Points, in no order, along strands that fork and pass close to each other.
(in the rows, 128 means zero)
Two points are linked if the straight distance between their rows is under 114. Some points are linked to none.
kam: [130 109  91 116 136 110 114 139  99 159 131 116 107 122 116 164  94 117
 144 157]
zon: [121 135 113 177 117 139 131 148  86 130  62 123 146 120 154 135 120  87
 162  81]
kud: [ 75  83 133 194 176 132 127 125 152 137 115  64 134 143 120  28 108 137
  82 142]
vibal: [149 107 106 141 121 142 134 106 134 184 160  97 133 103 170 128 151 116
  92 168]
Laz: [114 111 118 113 153 145 162 119 119 104  91 125  87 152 150 145 126 147
 219  78]
vire: [ 84 145 106 117 149  95 155 113 123 155 134 100 126 121 107  77  86 104
  89 180]
fulo: [ 99 135 142 100 139 107 106 107 142 128 142  60 141 107 168  70 137 146
  65 150]
guzes: [ 88 170  92 127 155 102 151 120  99 116 107  97 140 112 180 136 100 129
 178 122]
sezub: [145 152 124 103 126 109 172 122  96 102 148 201 132 155 109 165 119 124
 157  78]
gude: [133 126 140  71 120 126 149 114  99 117 109 153 155 132  80 181 140 155
 171 146]
tavom: [105 102 130 110 145 129 139 139 175  83 122 121 119 104 124  66  90 144
  52 146]
Lupa: [ 80 100 138 176 137 139  88 138 174 140 122  83 110 119 153  44 115 162
  59 182]
nin: [166  86  92 147 136 141 138 101  83 126 130  99 132  94 159 126 150 137
 119 147]
suke: [144 187 140 125 116 122 179 142 133 122 117 210 161 131 126 198  97 139
 194  98]
rito: [174 153 126 136 108 124 122 167  94 109 141 166 153 115 150 204 155 164
 157  79]
Bozug: [146 157 116  76 102 123 177 157 146 148 142 140 118 146  61 113 138 123
 129 107]
pog: [209 120 119 134 126 119 146 113 114 146 128 164 136 131  64 142 146 130
 115 129]
tugi: [166 150 146 128 115 113 135 105  84 144  72 214 143 141 181 181 123 152
 207 123]
vab: [155  93 118 138 127 163 149 147 157 118 118 112 153 110 111 139  68  98
 128 113]
nasu: [116 183 178 111 114 135 149 136 151 111  88 177 136 138 163 189 106 143
 221  85]
Pezul: [ 57  86 131 142 118 147  93 161 144 152 138  95 135 127 152  88 118 112
  74 177]
Suzut: [158 140 187  94 105 128 102 139 164 161 220 125 151 155 124 142 162 158
  78 117]
fakop: [205 190 117 137  87 126 110 149 142 102 164 144 130  93 119 146 137 120
 118 117]
digu: [136 149 115 157 143 116 104 136 148  81  83 146  90  82 127 165 116 124
 145 128]
kivur: [ 69 113 171 131 131 139 140 120 118 111 149 110  99 133 109 108 167 119
  94 107]
Veka: [113 133 164  69 125 108 132 110 124 141 144 112 136 124  75 155 141 141
 110 167]
Fimu: [ 65 107 100 112 172 139 166 101 138 107  89  98 103 146 137 120 151 129
 195 122]
Fak: [109 124 134 169 170 130 132 119 131 141  75 112 127 114 155 188  73 130
 203 117]
noku: [134 167 110 136 118 125 148 130 150 144 118 107 107 108  93  82  95  86
 107 148]
maf: [ 97 121 120 135 167  92 130 132 134 139  58 101 105 116 124 129 177 127
 113 109]
Dep: [ 85 196 156 123 102 141 131 138 126 114  57 133 132 129 140 149 106 115
 224 110]
ret: [122 116 111 127 106 110  83 153 101 139 147 117 112 132 139  56  66 104
  65 140]
puru: [ 69 142  98 103 176  81 147 115 108 114 125  92 133 123 142 108 108 127
 123 126]
tevi: [184  98 132 124 130 125 148 121  74 150 166 149 165 133  97 177 139 155
 116 121]
Nog: [115 113 120 118 126 139 123  94 125  88 149 157 100 135 160 151 155  99
 157 118]
vov: [ 68 116 134 139 154 145 140  94 120  78 129 112  93 139 142 104 159 104
 148 101]
fiba: [113 122 128 119 111 138 109 150 119 144 105  63 178 106 146 133 135 108
 115 129]
dod: [176 132 116 128 113 143 125 144 167 135 123 151 149 130 117 170 100  80
 156  99]
tes: [133 156 139 125 122 119 132 135 139 141 110 166  88 142  74 171 186 124
 158 112]
rus: [133 114  79 152 163 114 134  76  99 107 138 109 108 100 161  90 120 120
 106 172]
dof: [182 153 113  94  99 120 144 148 171 183 179 151 122 151 103 107 145 132
  94 137]
tukof: [129 114 109 163 144 131  67 150 158 110  92  90  89 100 126 137 109 108
 139 140]
sasu: [ 81 120 148 132  82 159 107 128 164 150 178 134 108 125 148  85 107 123
  67 194]
sugok: [132 134 124 203 152 127 133 120  63 125  60 102 116 103 152 137 129 145
 168 100]
sug: [203 132  96 137 127 139 104 140 176 145 184 206 142 169 105 162 179 117
 138 142]
Rero: [143 162 139 109 108 118 136 155  84 143  97 127 140 127 141 175 141 155
 181  76]
suz: [215 125 159 131 114 126 108 124 172 170 199 186 135 170 124  95 157 191
  52 135]
vok: [143 132  88 127 111 144 182 128 139 187 136 104 140 122 148 132 156  99
 130 129]
nik: [137 116 140 113  80 134  90 149  88 164 194 116 130 139 142  95  96 118
  70 142]
bepu: [158  92 156 132  83 155  86 136 132 196 185 136  86 160 114  89 102 158
  81 158]
rese: [ 84 134 146 130 164 121 126 134  93  60  70 115  99 130 145 129 128 168
 188  82]
Rudo: [107 116 135 100 101 154 120 113 168 108 164 129 141 109 144 132 126 101
 101 187]
koga: [ 76 188 121 181 145 114 112 109 108 121  68  93 128 119 111 113 109  92
 187 150]
Laras: [152 113 118  91 118 137 127 159 140 107 157 102 113 108 136 126 148 163
 103 115]
Kat: [154 161 103 128 114 112 151 140 135 183 112 183 133 145 119 181 190 108
 160 105]
gosal: [165 193 122 118  91 113 119 125 146 138 156 116 137  87 127 113 104 100
  92 156]
tate: [ 75 133  92 165 160 132 140 111 103 107 115  42 184 118 134  85 130 137
 168 169]
dor: [156  85 149 102 110 147 139 143 173 110 160 179 164 123 111 124 127 146
  55 146]
Ref: [ 98 113  78 166 180  94  62 136 131  85 103  85 112 111 133 106  90 132
 143 166]
dato: [161 148 162 137 123 130 103 124 139 141 164 120  91 134  82 173 153 131
 146 111]
Mese: [152  88 127 114 158  99 126 104  93 105  97 143 128 131 117 145 121 123
 113  92]
gasar: [ 80 142 122 139 159 120  84 115  90  51  63  88 144 138 152  93 119 142
 204 116]
rofan: [126 130 147 124 135 103 122  98  61 117  83 181 157 134 187 176 100 125
 168  96]
luma: [190 158 144 124 134 111  97 157 117  97 171 190 148 158  99 195 170 168
 147  86]
bet: [116 105 128  84 135 124 113 131  79 108  78  87 138 118  98 146 145 164
 160 147]
gebim: [ 74 119 128 189 175 133  97 113 138 119  77  69 152 118 167 159 105 126
 207 141]
pira: [ 75 189 157 163 133 126 132 103  99 106  39 133 156 127 162 123  87 123
 221 148]
Buloz: [110 122 162 137  87 161 146 143 119 129 138 129 142 126 115 142 191 107
 107 104]
mudav: [151 166 124 117 129 118 150 107 112 122 121 102 148  98 152 165 119 137
 158 105]
Nako: [ 87 141 103  86 153  89 104 125 149 105 114  76 116 132 147  51 127 117
  93 128]
Toz: [169 130 178 126  76 147 120 128 162 141 172 177 116 135 120  67 118 214
  39 146]
Dakof: [ 86 115 147 137 143 115  98 144 114 149  89 123  92 136 115 181 167 116
 147 106]
dovi: [225 111 106 100 124 137 107 143 173 153 203 181 151 162 117 122 147 162
  96 158]
Tikil: [ 98 155 103 101  94 125 163 128 108 167 109 146 144 134 142 162 171  94
 166 135]
gul: [ 93 139  98 129 143 109 150 103  64 124  70 163 156 130 214 138 100 132
 194 124]
Sida: [ 83 105 109 145 140 117 123 147 130  82 118 146 120 100 131 105  96  98
  70 147]
nos: [145 120 147  97 134 108 126  92 115 105 154 168 127 154 125 144 155 102
 109  83]
par: [ 94 185 137 139 124 119 128  81 110 134 107  99 133 132 125 115 121  59
 160 123]
misam: [125 159  90  99 110 127 191 159 137 115 119 123 118 111 108  83 121 118
 108 100]
zuki: [168  80 127 115 142 126 154  97 112 136 124 148 107 145  74 102 103 111
 104 126]
pof: [162 111 129 131 132 106 108 135 123 117 143 132  99 130 142  77 103 115
  55  81]
Tok: [165 123 166 131 114 130  99 108 116 160 178 126  70 143  75 114 148 142
  98 147]
mufo: [196 141 154 138 115 136 124 111 107 118  82 210 158 158 129 174 151 132
 201  83]
las: [ 59 116 113 160 132 149 116 138 127 125 128  63 143 108 139 101 137 110
 124 172]
teded: [183 150 173 122 134 122 106 151 151 123 218 156 165 169  91 170 168 159
 109  91]
sunep: [106  60 133  96 154 152 166 112 148 161 158  71 109 142 124 106 125 153
 113 151]
ket: [150 118 120 101  88 149 146 155 139  88 167 196 146 137  89 131 179 137
  93 141]
gule: [151  91 130 130 112 144 132 105 127 156 204 151 131 136 166 137 166 112
  86 135]
bovuz: [ 70 125  83 168 172 117  86 147 130  70  72  97 158 120 152 117  85 129
 194 152]
peza: [115  84 133 152 115 154 133 141 148 172 142 107  79 134 152  54 137 173
  58 148]
rituv: [166  97 156 160 117 153 135 157 143 157 155 100 145 122 104 137  92 111
  87  92]
Bolan: [166 108 127 121 101 148 143 130 173 196 153 131  90 151 129  70 131 144
  75 140]
fesu: [156 127 139 127 124 137 110 147 193 120 169 195 138 150  94 187 136  98
 133 121]
ragiv: [146  93 162 105 120 138 143 121 161 101 151 164 103 125 108  72 119 174
  41 140]
Surid: [131 130 191  85 104 137 141 117 149 167 175  86 154 130 100 124 138 143
  88 137]
Lopad: [108 114 115 120 129 149 126 128 202 115 149 138  91 115 142 150 139 102
 125 144]
mol: [ 88  84 106 129 173 153 186 107 135 125 127  83 129 127 111 129  99 125
 161 141]
morur: [ 90 113  99 166 120 126 105 169  75 108  87 131 126 111 111 119 105  89
 122 131]

Follow the links from the first point to the second, and from the first to the third. Name the last point that the two ways share.
gule, ret, noku | bepu
Fimu, noku, vok | Bolan
teded, gule, las | Bolan
tes, par, rese | Nog
pof, fulo, teded | puru
Bozug, bet, mufo | guzes
tevi, Fak, Lupa | Nog

A fork is a point with three links. Follow the links from the first point to the second and name the forks in between, in order.
rofan, tevi | guzes puru noku dof Bolan Lupa Pezul Nog nos
vab, luma | dovi dof noku puru guzes
ragiv, sunep | dovi dof Bolan Lupa Pezul Nog vov Fimu
bepu, Rero | Bolan dof noku puru guzes
Tikil, gasar | tes bepu Bolan Lupa Pezul Nog vov Fimu
luma, Lopad | guzes puru noku dof Bolan Lupa Pezul
zuki, dof | nos Nog Pezul Lupa Bolan
